Points on a hilly landscape, in no order, each with its height.
A ball rolls from a point to the lowest of its 6 nearest points, and stops where none of them is lower. Distance is the straight distance between rows; heights are no part of it.
Vurop: [29, 183, -19, -178, 10, 246, 112, -35, 22, 375, 5, -37, -133, 262, 55, 46, -269, -28, -168, -146, -36, 301, 115, 68, 176, -309]  height 466
kenu: [-166, 137, 0, 209, -52, 268, -195, 63, 185, -132, 60, -137, -161, -139, -82, 15, -14, 147, -170, 56, -201, -151, 62, -256, -179, -10]  height 619
zorif: [27, -178, -67, -6, 11, -143, 99, 93, -73, 97, 74, -1, 54, -36, -158, -58, 151, 28, -15, 64, 203, 83, -175, 180, 38, -27]  height 248
pumis: [-57, 121, -35, 112, 51, 121, -153, -23, 111, -70, 58, -76, 31, -141, -8, 5, 38, 2, -108, 79, -59, -207, -13, -65, -11, 57]  height 773
Bav: [62, -331, -46, -21, -134, -374, 348, 172, -165, 101, 42, 119, -33, 63, -204, -85, 238, -101, 124, 55, 242, 183, -220, 43, 38, -130]  height 238
zus: [33, -223, -75, -107, 48, -266, 180, 43, -146, 157, 54, 57, 11, -52, -149, -152, 168, 36, 45, 102, 213, 186, -114, 208, 108, -71]  height 136
vilil: [-9, -28, 101, 406, -417, 181, -41, 291, 140, -133, 14, -118, -330, -161, -263, -81, 148, -28, -85, -8, 51, 129, -288, -251, -305, -48]  height 455
dal: [-53, -273, -23, 120, -285, -235, 155, 253, -139, -185, 7, 132, -7, -123, -200, -76, 409, -62, 214, 171, 96, -37, -289, -197, -115, 265]  height 287
rer: [-38, 224, 5, 78, 69, 245, -66, -18, 145, 15, 91, -35, -52, 16, 65, 5, -114, 24, -139, 37, -136, -211, 128, -129, 14, -60]  height 517
gad: [51, 146, -71, -102, 168, 124, -68, -110, 117, -2, 71, -23, 77, 151, 163, 13, -136, 30, -2, -40, -169, -145, 203, 34, 75, -50]  height 453
Tuped: [16, -261, 33, -58, -185, -414, 439, 185, -272, 194, -22, 162, -178, 169, -334, -52, 231, -251, 114, -55, 274, 500, -106, -54, 81, -246]  height 262
Dul: [74, -15, 35, 37, 0, 118, 129, 72, -9, 274, 25, -26, -191, 68, -173, 23, -58, -103, -172, -138, 219, 318, -100, 103, 97, -263]  height 518
zeget: [73, 86, 57, -47, -19, 193, 139, 56, -19, 366, -10, -49, -144, 132, -93, 89, -149, -79, -236, -141, 172, 419, 2, 97, 150, -276]  height 497
lesut: [83, -101, -11, 30, -48, -44, 133, 133, -33, 214, 36, 12, -78, 75, -156, -15, 9, -60, -86, -27, 237, 280, -158, 130, 50, -223]  height 439
tudot: [46, -94, -48, 31, 31, -64, -18, 37, -1, 56, 83, -34, 105, -129, -82, -32, 116, 35, -59, 69, 114, -54, -146, 118, 31, 41]  height 43
pufek: [-69, 263, 34, 11, 59, 194, -178, -26, 173, -157, 0, -83, -81, 116, 269, 52, -210, 81, 55, 22, -282, -374, 345, -221, -4, -56]  height 428
Kun: [-130, 129, -105, -650, 89, -254, -22, -334, -169, -36, -140, 135, 295, 86, 261, -93, -176, 78, 166, 38, -153, 278, 263, 257, 161, 16]  height 167
Dol: [-64, -75, -34, 179, -40, -2, -152, 30, 21, -61, 18, -45, 84, -226, -62, -27, 147, 38, -81, 88, 16, -152, -152, -21, -62, 160]  height 680
Tubak: [77, 208, -30, -64, 90, 255, 53, -52, 131, 238, 56, -15, -122, 236, 85, -2, -220, -27, -148, -106, -53, 55, 104, 0, 108, -234]  height 383
podu: [-114, 142, 0, 126, 83, 186, -181, -8, 80, -115, 49, -71, 10, -149, 53, 23, -20, 71, -119, 55, -167, -247, 91, -164, -87, 94]  height 620
Tibi: [127, -166, 73, 227, -299, -72, 176, 317, 1, 34, 70, 43, -133, 38, -251, -8, 156, -206, -31, -26, 271, 185, -289, -66, -64, -152]  height 330
suv: [44, -271, -54, -20, -24, -243, 164, 135, -146, 83, 66, 52, 48, -46, -128, -88, 224, 17, 66, 69, 196, 73, -212, 148, 46, -8]  height 189
Pufe: [15, 28, -42, -213, 243, -115, -5, -195, -101, 7, 39, 38, 218, -67, 115, -16, -30, 50, 44, -19, -59, -28, 70, 194, 120, 220]  height 352
puva: [-71, 108, -15, 243, -39, 185, -171, 34, 126, -79, 43, -75, -32, -182, -67, -25, 27, 50, -152, 63, -83, -150, -20, -147, -94, 13]  height 676
potag: [58, -50, 113, 45, -102, 176, 77, 190, 6, 294, 44, -46, -273, 87, -125, 151, -47, -161, -191, -235, 296, 408, -93, 12, 201, -302]  height 534
gapab: [-32, 66, 67, 316, -209, 289, -99, 129, 176, 28, 39, -103, -205, -158, -145, -15, 21, -5, -190, 25, 50, -58, -151, -123, -125, -126]  height 478
tibe: [-115, 184, 29, 193, -42, 298, -120, 69, 212, 50, 95, -85, -114, -69, -20, -20, -99, 50, -131, 20, -129, -188, 57, -198, -66, -95]  height 578
lonud: [71, 228, 31, -55, 85, 178, -111, -54, 202, -41, 23, -67, -88, 323, 259, 12, -226, 78, 120, -36, -198, -299, 298, -119, 55, -135]  height 380
vod: [-83, -82, -10, 53, 157, -57, -82, -127, -117, -67, 12, 31, 205, -231, 1, 32, 62, 23, 18, 39, 58, -194, -81, 67, 28, 291]  height 650
neda: [-108, -146, -2, 190, -106, -61, -153, 79, -40, -149, -11, -75, 1, -269, -115, -55, 255, 58, 43, 117, 62, -125, -220, -115, -123, 280]  height 476
kuf: [-87, 138, -140, -530, 76, -221, 85, -194, -200, 114, -50, 115, 204, -8, 83, -159, -166, 98, 54, 94, -34, 331, 149, 288, 138, -32]  height 92
pafe: [-4, -184, -39, 10, 67, -160, -4, -4, -73, 0, 85, 15, 124, -154, -67, -40, 164, 40, 72, 95, 179, -52, -189, 133, 79, 151]  height 358
kesib: [-76, 237, -25, 39, 62, 234, -123, -31, 216, -87, 56, -51, -69, 92, 156, 47, -138, 46, -24, 18, -216, -313, 240, -193, 19, -60]  height 445
Lebi: [-65, -160, 13, 262, -198, -55, -129, 189, -24, -159, -70, -69, -53, -214, -168, -31, 288, 42, 13, 100, 39, -63, -253, -143, -172, 197]  height 421
Nodel: [-109, -273, 40, 225, -227, -166, -3, 211, -100, -289, -65, 38, -72, -198, -175, -94, 402, 51, 162, 131, -9, -5, -326, -250, -234, 358]  height 324
Nam: [110, -162, 5, 229, -338, -113, 140, 281, 31, -34, 31, 49, -99, -24, -231, -20, 224, -162, 24, 58, 212, 65, -304, -94, -101, -35]  height 369
losin: [-147, 201, 30, 84, 111, 153, -206, -88, 111, -233, -65, -71, -12, -58, 212, 108, -158, 59, -1, 7, -296, -366, 302, -219, -67, 132]  height 493
zav: [44, -48, -13, 191, -80, 65, -1, 99, 67, 79, 80, -47, -16, -67, -148, 3, 84, -29, -127, 24, 194, 45, -189, 55, -19, -64]  height 567
Kesi: [-45, 20, 140, -94, 254, -52, -82, -398, -90, -249, -177, 127, 227, -81, 327, 162, -237, -70, 175, -77, -200, -337, 217, 32, -81, 336]  height 572
tifuz: [-90, 86, 143, 75, 122, 56, -159, -243, 18, -310, -242, 28, 38, -44, 335, 185, -236, 27, 138, -28, -324, -422, 402, -154, -190, 186]  height 508
keki: [18, -99, -91, -24, 139, -60, -14, -67, -16, 47, 79, -1, 146, -112, -34, -22, 82, 51, -33, 61, 92, -74, -60, 155, 83, 111]  height 434
Folif: [-12, 200, -34, 41, 117, 133, -126, -75, 133, -104, 40, -38, 41, 30, 143, 33, -109, 40, -38, 41, -205, -300, 208, -128, 21, 7]  height 532
lep: [82, 80, -17, -294, 232, -110, -82, -313, 1, -94, -83, 71, 213, 161, 356, 54, -179, 52, 209, -100, -205, -99, 269, 105, 87, 141]  height 758
Ruru: [-110, -102, 15, 110, 7, -56, -149, -1, -77, -120, -25, -18, 132, -276, -30, 7, 169, 69, 28, 98, 51, -169, -131, -14, -19, 283]  height 627
Likov: [96, -35, 102, 278, -273, 107, 51, 304, 87, 97, 43, -23, -238, -1, -177, 86, 50, -169, -108, -135, 327, 182, -206, -113, 2, -181]  height 475
gal: [81, 222, -45, -74, 121, 208, -11, -77, 167, 60, 80, -12, -50, 253, 158, -6, -192, 59, -13, -54, -185, -143, 197, 4, 123, -180]  height 302
Ruz: [-26, -195, -74, -131, 134, -231, 102, -20, -169, 121, 62, 60, 116, -99, -77, -104, 111, 100, 70, 50, 113, 97, -132, 231, 115, 51]  height 188
Mab: [-132, -20, 92, 9, 223, -29, -124, -255, -84, -214, -86, 36, 215, -239, 136, 112, -58, -38, 73, 22, -102, -295, 55, 47, -33, 387]  height 583
gug: [119, -212, -24, 25, -95, -174, 241, 178, -127, 161, 17, 30, -97, 88, -218, -18, 121, -105, 19, -34, 324, 304, -208, 155, 39, -204]  height 339
fur: [60, -168, 0, -22, -93, -190, 257, 170, -202, 243, -64, 12, -137, 96, -236, -17, 72, -72, -36, -69, 308, 465, -122, 134, 77, -322]  height 335
gevu: [42, -14, -96, -179, 76, -14, 123, -8, -87, 246, 24, 24, 18, 36, -48, -48, -56, 38, -127, -7, 94, 309, -62, 201, 71, -175]  height 230
Niton: [23, 23, -20, -302, 255, -160, -66, -356, -67, -121, -59, 75, 252, 103, 287, 58, -172, 21, 179, -129, -167, -76, 222, 198, 109, 234]  height 666
fev: [-62, 177, 60, -17, 174, 19, -138, -208, 38, -194, -67, -33, 135, -7, 250, 125, -159, 2, 80, -50, -232, -330, 269, -79, -43, 166]  height 607
Veluv: [45, 67, -21, 153, -16, 199, -30, 41, 142, 145, 99, -59, -49, -36, -44, -13, -30, -53, -166, -20, 84, -16, -111, 13, 11, -127]  height 621
tiko: [-23, 83, 27, 224, -87, 249, -67, 82, 196, 96, 64, -83, -109, -52, -105, -8, -3, -20, -200, 9, 48, -42, -164, -65, -52, -130]  height 535
Puvu: [66, 210, -62, -475, -45, 59, -97, -191, 57, 84, -163, -8, 43, 498, 340, -72, -284, 163, 178, -67, -169, 154, 310, 40, 91, -280]  height 326
venet: [49, 270, -88, -339, 7, 171, 115, -114, 0, 230, -52, 15, 12, 304, 97, -25, -243, -4, -96, -30, -131, 323, 158, 140, 110, -286]  height 406
Mutev: [47, -186, -7, 192, -258, -141, 110, 239, -19, -57, 40, 45, -42, -77, -201, -52, 227, -70, 25, 81, 190, -14, -290, -40, -106, 55]  height 355
Tezom: [-96, 32, 195, -63, 218, -6, -61, -377, -97, -292, -258, 115, 202, -170, 286, 171, -256, -74, 184, -83, -247, -404, 106, 11, -195, 352]  height 555
kanep: [74, 90, -14, -31, 63, 165, 93, -4, 89, 248, 80, -28, -74, 134, -33, -3, -101, -38, -189, -63, 35, 154, 6, 102, 113, -215]  height 465
kiba: [113, -96, 172, 133, -243, 84, 132, 360, 20, 205, 55, -40, -329, 119, -217, 156, 39, -231, -125, -284, 398, 392, -145, -125, 155, -229]  height 521
kasen: [120, -112, 119, 60, -158, -17, 179, 280, -128, 231, -9, -33, -239, 102, -240, 97, 48, -204, -128, -190, 405, 472, -114, -18, 154, -273]  height 550
bup: [84, -64, 24, 1, -66, 36, 144, 114, -95, 293, -11, -44, -144, 57, -129, 31, -6, -70, -108, -89, 276, 418, -96, 127, 90, -233]  height 456
roze: [-1, 11, 27, -213, 286, -109, -26, -302, -69, -123, -27, 74, 244, -37, 217, 104, -135, -52, 152, -73, -125, -177, 187, 132, 59, 282]  height 669
Lepe: [72, 166, -62, -8, 78, 184, 0, -19, 133, 123, 91, -26, -20, 125, 29, -19, -146, -27, -142, -17, -47, -43, 37, 27, 84, -125]  height 479
detu: [102, -76, 79, 322, -349, 1, 80, 315, 42, -70, -2, 38, -201, -48, -255, -40, 180, -158, -19, -28, 130, 148, -278, -196, -216, -23]  height 393
Ziluv: [142, -119, 15, 157, -148, -60, 148, 187, -3, 136, 37, 44, -96, 33, -223, 2, 128, -116, -20, -5, 286, 205, -208, 51, 10, -172]  height 370
kagi: [-27, 1, -55, 21, 101, -5, -113, -55, 8, -29, 76, -10, 151, -155, -17, -2, 58, 29, -68, 40, 37, -111, -19, 62, 46, 114]  height 623
Ligit: [60, 96, -4, -161, 226, -48, -120, -275, 46, -172, -123, 34, 147, 148, 351, 135, -161, -11, 206, -93, -188, -250, 313, 17, 20, 161]  height 753
diga: [21, 61, -58, -50, 172, 11, -65, -129, 2, 13, 90, 12, 154, -51, 49, -21, 5, 41, -22, 38, -37, -130, 56, 87, 54, 112]  height 645
nanoz: [34, 52, -22, -317, 243, -93, -12, -275, -63, -40, 22, 49, 234, 48, 194, 20, -132, 25, 116, -62, -161, -35, 187, 181, 107, 177]  height 469
kenip: [97, 171, -33, -94, 162, 93, -116, -117, 124, -122, -15, -27, 63, 191, 335, 28, -180, 49, 82, -101, -218, -255, 324, -74, 38, -9]  height 543
foma: [99, 125, -79, -254, 211, 7, -28, -195, 10, 55, 42, 25, 139, 155, 134, -32, -120, 71, -4, -47, -145, 14, 178, 106, 101, 23]  height 289
fal: [-2, -95, -84, -179, 12, -206, 168, 38, -202, 241, -44, 26, 1, -15, -172, -123, 25, 26, -16, 54, 193, 411, -87, 260, 92, -191]  height 182
tuv: [34, -48, 81, 349, -328, 149, -48, 265, 115, -30, 22, -50, -219, -88, -179, 17, 116, -102, -112, -17, 142, 88, -273, -173, -168, -104]  height 426
Laf: [-6, 55, -115, -431, 180, -163, -15, -239, -126, 13, 17, 69, 213, 87, 141, -75, -130, 79, 54, -24, -116, 141, 175, 233, 118, 70]  height 163
pabi: [-138, 142, 126, 90, 74, 110, -226, -119, 71, -292, -161, -64, -66, -24, 343, 163, -232, 91, 126, -32, -348, -415, 410, -248, -107, 86]  height 484
zales: [94, 196, -74, -250, 122, 114, -20, -143, 136, 15, 20, -3, 52, 334, 247, -17, -202, 70, 81, -88, -230, -33, 236, 30, 125, -164]  height 123
gudas: [-107, 12, 63, 313, -160, 210, -158, 143, 134, -63, 36, -139, -178, -188, -149, -36, 90, 76, -145, 60, -21, -46, -151, -189, -160, -6]  height 520
kigu: [56, -304, -17, 54, -235, -428, 472, 204, -137, 66, 85, 235, -80, 89, -259, -80, 296, -241, 169, 46, 223, 180, -225, -84, -52, -72]  height 249
zefo: [77, 156, -83, -174, 110, 141, 82, -70, 31, 214, 84, 10, 19, 143, 11, -6, -152, 9, -144, -58, -47, 161, 6, 127, 95, -179]  height 329
voge: [-39, 122, 126, 18, -7, 102, -201, -59, 136, -282, -141, -132, -123, 210, 426, 74, -335, 154, 245, -12, -229, -518, 491, -197, -41, -73]  height 468
mopad: [24, -298, -25, 130, -306, -332, 329, 253, -86, -26, 94, 173, -29, 16, -213, -67, 325, -156, 142, 77, 171, 43, -292, -142, -116, 40]  height 260
Fupe: [-33, 84, 32, -63, 214, -10, -132, -296, -22, -222, -113, 57, 168, -52, 260, 91, -151, -45, 133, -64, -172, -315, 200, 26, -1, 287]  height 633
lopa: [37, -222, 13, -19, -125, -314, 343, 208, -243, 219, -23, 90, -182, 105, -304, -34, 137, -175, 47, -26, 332, 490, -88, 53, 39, -292]  height 279
Zubok: [-147, 216, -4, 128, -7, 265, -181, 1, 182, -125, 13, -76, -102, -30, 120, 5, -120, 112, -91, 39, -290, -327, 239, -272, -42, 4]  height 485
Pesa: [65, -214, -37, 82, -138, -177, 95, 142, -31, 32, 42, 46, 6, -65, -187, -88, 250, -24, 35, 107, 223, 28, -241, 66, -33, 5]  height 281
Kadur: [73, -7, 13, 116, -36, 167, 72, 82, 90, 199, 104, -66, -102, 5, -128, 49, -27, -69, -191, -60, 175, 141, -146, 41, 51, -215]  height 599
mor: [-198, -283, 23, 168, -74, -110, -97, 130, -130, -223, -75, -10, 15, -298, -130, 6, 309, 69, 181, 106, 80, -126, -270, -135, -105, 374]  height 384
bubod: [-5, -112, 20, 302, -301, 43, -73, 237, 56, -142, 13, -54, -119, -139, -217, -58, 263, 30, -19, 93, 64, 14, -280, -148, -213, 121]  height 450
navu: [69, -33, 75, 240, -124, 151, 43, 165, 86, 204, 76, -64, -187, 5, -129, 66, 3, -151, -148, -97, 279, 198, -197, -13, 26, -235]  height 524
bogez: [-169, -51, 75, 162, 69, 43, -222, -62, -65, -191, -85, -66, 78, -321, -12, 67, 103, 59, -19, 53, -121, -197, -17, -93, -82, 356]  height 726
git: [-138, 29, 119, 62, 211, 38, -150, -235, -98, -281, -143, 30, 156, -209, 193, 136, -73, 18, 42, -2, -215, -334, 153, -74, -77, 403]  height 558
pudav: [28, 19, -35, 46, 14, 49, -16, 43, 67, 87, 80, -8, 66, -56, -66, -45, 10, 10, -161, 40, 94, -31, -109, 107, 24, -24]  height 538
Lok: [-70, -41, 88, 368, -282, 188, -109, 217, 157, -142, 62, -185, -319, -191, -244, -65, 171, 129, -142, -10, -60, 52, -236, -259, -324, -10]  height 480
vufer: [-60, 2, -15, 226, -137, 123, -138, 91, 76, -88, 38, -95, -22, -197, -88, -23, 134, 56, -118, 100, 40, -79, -156, -90, -106, 65]  height 622
gopel: [-8, -14, -93, -217, 113, -94, 78, -67, -97, 176, 53, 25, 117, -5, -30, -84, -21, 85, -67, -3, 70, 197, -28, 232, 111, -82]  height 169
zupen: [-46, 24, 20, -100, 231, -54, -67, -225, -63, -133, 10, 30, 239, -142, 169, 41, -53, -8, 53, -25, -63, -196, 89, 106, 49, 299]  height 579
nife: [13, 163, 58, 17, 61, 122, -229, -76, 161, -233, -98, -76, -66, 214, 381, 55, -272, 92, 218, -23, -259, -432, 426, -212, 1, -51]  height 441
Rupu: [-27, -256, -34, 102, -135, -200, 55, 118, -97, -102, 16, 39, 33, -122, -135, -19, 267, -13, 122, 131, 172, -77, -269, -19, -25, 162]  height 333
runo: [75, 226, -92, -439, 93, 4, 5, -194, -30, 63, -67, 24, 131, 300, 214, -61, -219, 96, 59, -20, -193, 205, 259, 92, 84, -156]  height 173
tese: [-41, -18, -87, -347, 208, -211, 59, -180, -189, 57, 34, 63, 233, -45, 62, -102, -45, 107, 87, 12, -6, 152, 83, 276, 172, 130]  height 176
mib: [61, 104, -82, -238, 147, 42, 45, -119, 3, 151, 71, 20, 116, 126, 53, -57, -104, 52, -59, -26, -67, 117, 84, 162, 93, -65]  height 183
nogib: [82, 213, -37, -203, 76, 209, 55, -77, 122, 181, 39, -22, -42, 294, 121, -4, -220, 40, -70, -54, -175, 66, 115, 32, 126, -208]  height 315
rafid: [-143, 83, 156, 65, 200, 13, -146, -277, 3, -334, -224, 48, 65, -113, 328, 187, -201, -11, 94, -45, -306, -388, 302, -125, -167, 241]  height 523
Kifa: [120, -185, -4, 167, -199, -172, 253, 259, -43, 76, 51, 32, -125, 96, -260, 7, 181, -187, -19, -33, 304, 238, -211, 21, -31, -152]  height 300
soret: [-156, 21, 175, 28, 210, 15, -65, -349, -89, -292, -200, 62, 199, -226, 222, 201, -169, -46, 142, -19, -215, -363, 130, -38, -178, 401]  height 545
Fener: [36, 103, -94, -333, 212, -62, 25, -151, -44, 85, 70, 32, 181, 61, 76, -59, -87, 62, -20, -12, -88, 140, 118, 212, 127, 17]  height 50
Pode: [1, 155, -27, 161, -6, 243, -59, -4, 193, 91, 98, -56, -92, -20, -36, -2, -53, -15, -176, 27, -33, -127, -33, -63, 12, -134]  height 609
nasu: [38, -302, -2, 43, -172, -400, 434, 201, -161, 137, 25, 164, -137, 144, -298, -48, 247, -225, 106, -22, 243, 330, -140, -31, 21, -170]  height 251
Vilos: [28, -15, -85, -154, 144, -40, 26, -47, -6, 168, 97, -26, 84, -18, -17, -64, 7, 71, -102, 20, 69, 84, -43, 195, 96, -41]  height 265
Fug: [-69, 121, -135, -471, 114, -109, 32, -189, -110, 130, -31, 64, 174, 128, 82, -104, -158, 120, -11, 26, -94, 318, 130, 251, 141, -116]  height 53
mot: [77, -59, -60, 28, 45, -6, 55, 14, 16, 134, 64, -3, 46, -30, -95, -65, 38, 31, -120, -1, 114, 78, -102, 146, 36, -76]  height 462
Ped: [65, 240, -52, -377, -1, 217, 4, -137, 94, 168, -127, -20, -91, 505, 256, -54, -285, 98, 125, -90, -208, 123, 270, 25, 131, -339]  height 404
biso: [100, 142, -91, -341, 181, -58, -62, -243, 38, -52, -41, -8, 96, 257, 240, 15, -153, 79, 123, -111, -229, 11, 275, 85, 94, 23]  height 483
komi: [6, 1, -126, -316, 108, -137, 106, -60, -160, 214, -41, 42, 142, -21, -63, -161, -42, 68, -19, 91, 41, 342, -9, 293, 91, -117]  height 116
motiv: [35, -209, 3, 237, -410, -167, 163, 297, -61, -120, 3, 114, -77, -43, -279, -82, 363, -144, 125, 123, 66, 23, -263, -246, -231, 171]  height 284
kege: [-32, 186, -102, -589, 98, -188, -37, -294, -132, 11, -90, 66, 227, 198, 211, -74, -208, 75, 109, 17, -172, 239, 267, 199, 94, 3]  height 148
Lari: [-85, 91, 39, 39, 163, 60, -176, -172, -14, -203, -43, -49, 160, -151, 165, 106, -47, 14, 8, 8, -183, -301, 139, -77, -51, 239]  height 610
Mosug: [-96, 2, 17, 242, -86, 105, -213, 39, 42, -173, 21, -94, -41, -255, -83, -1, 146, 108, -105, 118, -68, -125, -89, -121, -126, 155]  height 624
pufog: [34, -127, 42, 343, -338, 20, -35, 313, 86, -211, -55, -68, -194, -163, -248, -84, 326, 48, -2, 4, -57, 71, -281, -256, -322, 99]  height 482
vupe: [-8, -105, -43, -75, 182, -133, -17, -112, -83, -1, 74, 30, 175, -151, -25, -18, 40, 35, 46, 29, 63, -78, -49, 181, 113, 198]  height 522
pinin: [130, -240, 42, 31, -163, -279, 310, 255, -198, 181, 0, 65, -182, 141, -283, 49, 164, -217, 8, -84, 319, 474, -139, 15, 59, -251]  height 282
ger: [-136, 151, 116, 73, 34, 161, -222, -25, 115, -300, -99, -92, -109, 71, 322, 119, -247, 120, 141, 19, -361, -474, 449, -263, -115, 35]  height 467
dideb: [55, 96, -84, -241, 110, 1, 114, -90, -80, 263, -2, -4, 69, 80, -24, -80, -125, 44, -149, -15, 7, 297, 45, 230, 103, -195]  height 196
suzen: [-19, -289, -55, 10, -46, -243, 74, 108, -111, -13, 76, 95, 42, -104, -109, -67, 247, -23, 116, 114, 204, -73, -241, 77, 54, 139]  height 263
gazip: [34, -90, 33, 265, -234, 66, -55, 183, 75, -26, 32, -53, -95, -139, -191, -39, 172, -28, -42, 83, 143, 1, -259, -84, -114, -18]  height 477
ded: [28, 91, -80, -67, 158, 96, -40, -51, 80, 74, 119, -9, 92, 26, 5, 7, -33, -2, -92, -6, -50, -76, 50, 110, 81, -17]  height 556
podub: [-97, 62, 27, 72, 151, 34, -181, -99, 2, -125, -24, -24, 148, -225, 37, 31, 29, 21, -50, 58, -69, -232, 26, -38, -8, 288]  height 712
les: [39, -277, -9, -60, -108, -381, 384, 169, -223, 165, -26, 117, -96, 47, -265, -104, 189, -107, 144, 57, 235, 349, -160, 100, 43, -220]  height 252
vopi: [120, -226, 63, 128, -253, -272, 352, 270, -70, 88, 59, 150, -116, 115, -260, -17, 232, -216, 66, 10, 280, 200, -198, -15, -17, -123]  height 264
Maz: [38, 14, -12, -120, 17, -11, 137, 50, -133, 342, -10, 4, -74, 67, -103, -31, -84, -8, -148, -30, 149, 418, -39, 206, 97, -258]  height 361
zale: [54, -127, 17, 231, -234, 29, 39, 256, 48, 10, 23, -7, -102, -47, -184, -12, 163, -113, -72, 33, 236, 67, -268, -56, -89, -82]  height 410
rus: [-76, -53, 11, 311, -189, 107, -172, 161, 96, -157, 11, -105, -133, -250, -157, -71, 219, 130, -91, 110, -41, -36, -196, -215, -219, 108]  height 505
tudeb: [116, 183, -110, -384, 83, 55, -75, -178, 96, 75, -75, 6, 53, 443, 269, -47, -235, 111, 104, -64, -232, 107, 300, 32, 73, -218]  height 297
dem: [-4, 124, 105, 4, 136, 44, -187, -192, 70, -277, -161, -5, 70, 83, 363, 143, -234, 27, 176, -37, -298, -403, 378, -93, -70, 132]  height 519
dom: [13, -79, -17, 147, -93, 3, -64, 103, 19, -41, 28, -21, 19, -184, -117, -34, 185, 19, -64, 74, 134, -93, -189, 27, -55, 89]  height 537
motu: [80, 123, -28, -188, 231, 9, -77, -179, 63, -46, 21, 23, 144, 87, 202, 49, -108, 36, 24, -60, -177, -157, 192, 97, 114, 101]  height 584
piri: [-185, -137, 115, 144, 86, -17, -177, -118, -147, -217, -139, -27, 157, -368, 12, 81, 88, 59, 108, 74, -23, -214, -108, -26, -112, 433]  height 711
pebiv: [-163, 140, 89, 105, 125, 126, -212, -160, 22, -270, -121, -65, 21, -131, 195, 153, -147, 65, 26, 16, -304, -351, 289, -185, -112, 209]  height 525
vud: [143, 191, -28, -257, 77, 110, -120, -106, 137, 6, -78, -46, -67, 474, 333, -32, -231, 150, 181, -102, -226, -87, 342, -56, 112, -252]  height 338
rak: [-92, -255, 31, 183, -221, -197, -1, 190, -115, -187, -20, 47, 0, -178, -137, -48, 352, 31, 195, 158, 69, -106, -289, -184, -134, 308]  height 325
Mov: [-197, 154, 34, 156, -1, 248, -191, 15, 147, -178, 14, -137, -116, -160, 15, 18, -47, 143, -142, 63, -282, -230, 157, -254, -125, 29]  height 559
bodol: [48, 82, 47, 200, -111, 265, 19, 119, 165, 193, 95, -59, -211, 5, -111, 59, -68, -82, -204, -100, 171, 113, -154, -39, 12, -191]  height 568

Where does a ball stop that starts at each point below?
pufog -> zus
vufer -> zus
Ziluv -> zus
Dul -> Fener
Mosug -> zus

Two balls start at each pair of points below. Name the first point that both come to, or write none.
gudas, rer -> none
Kadur, zale -> none
lopa, kasen -> nasu
pinin, Likov -> Bav
vilil, motiv -> Bav
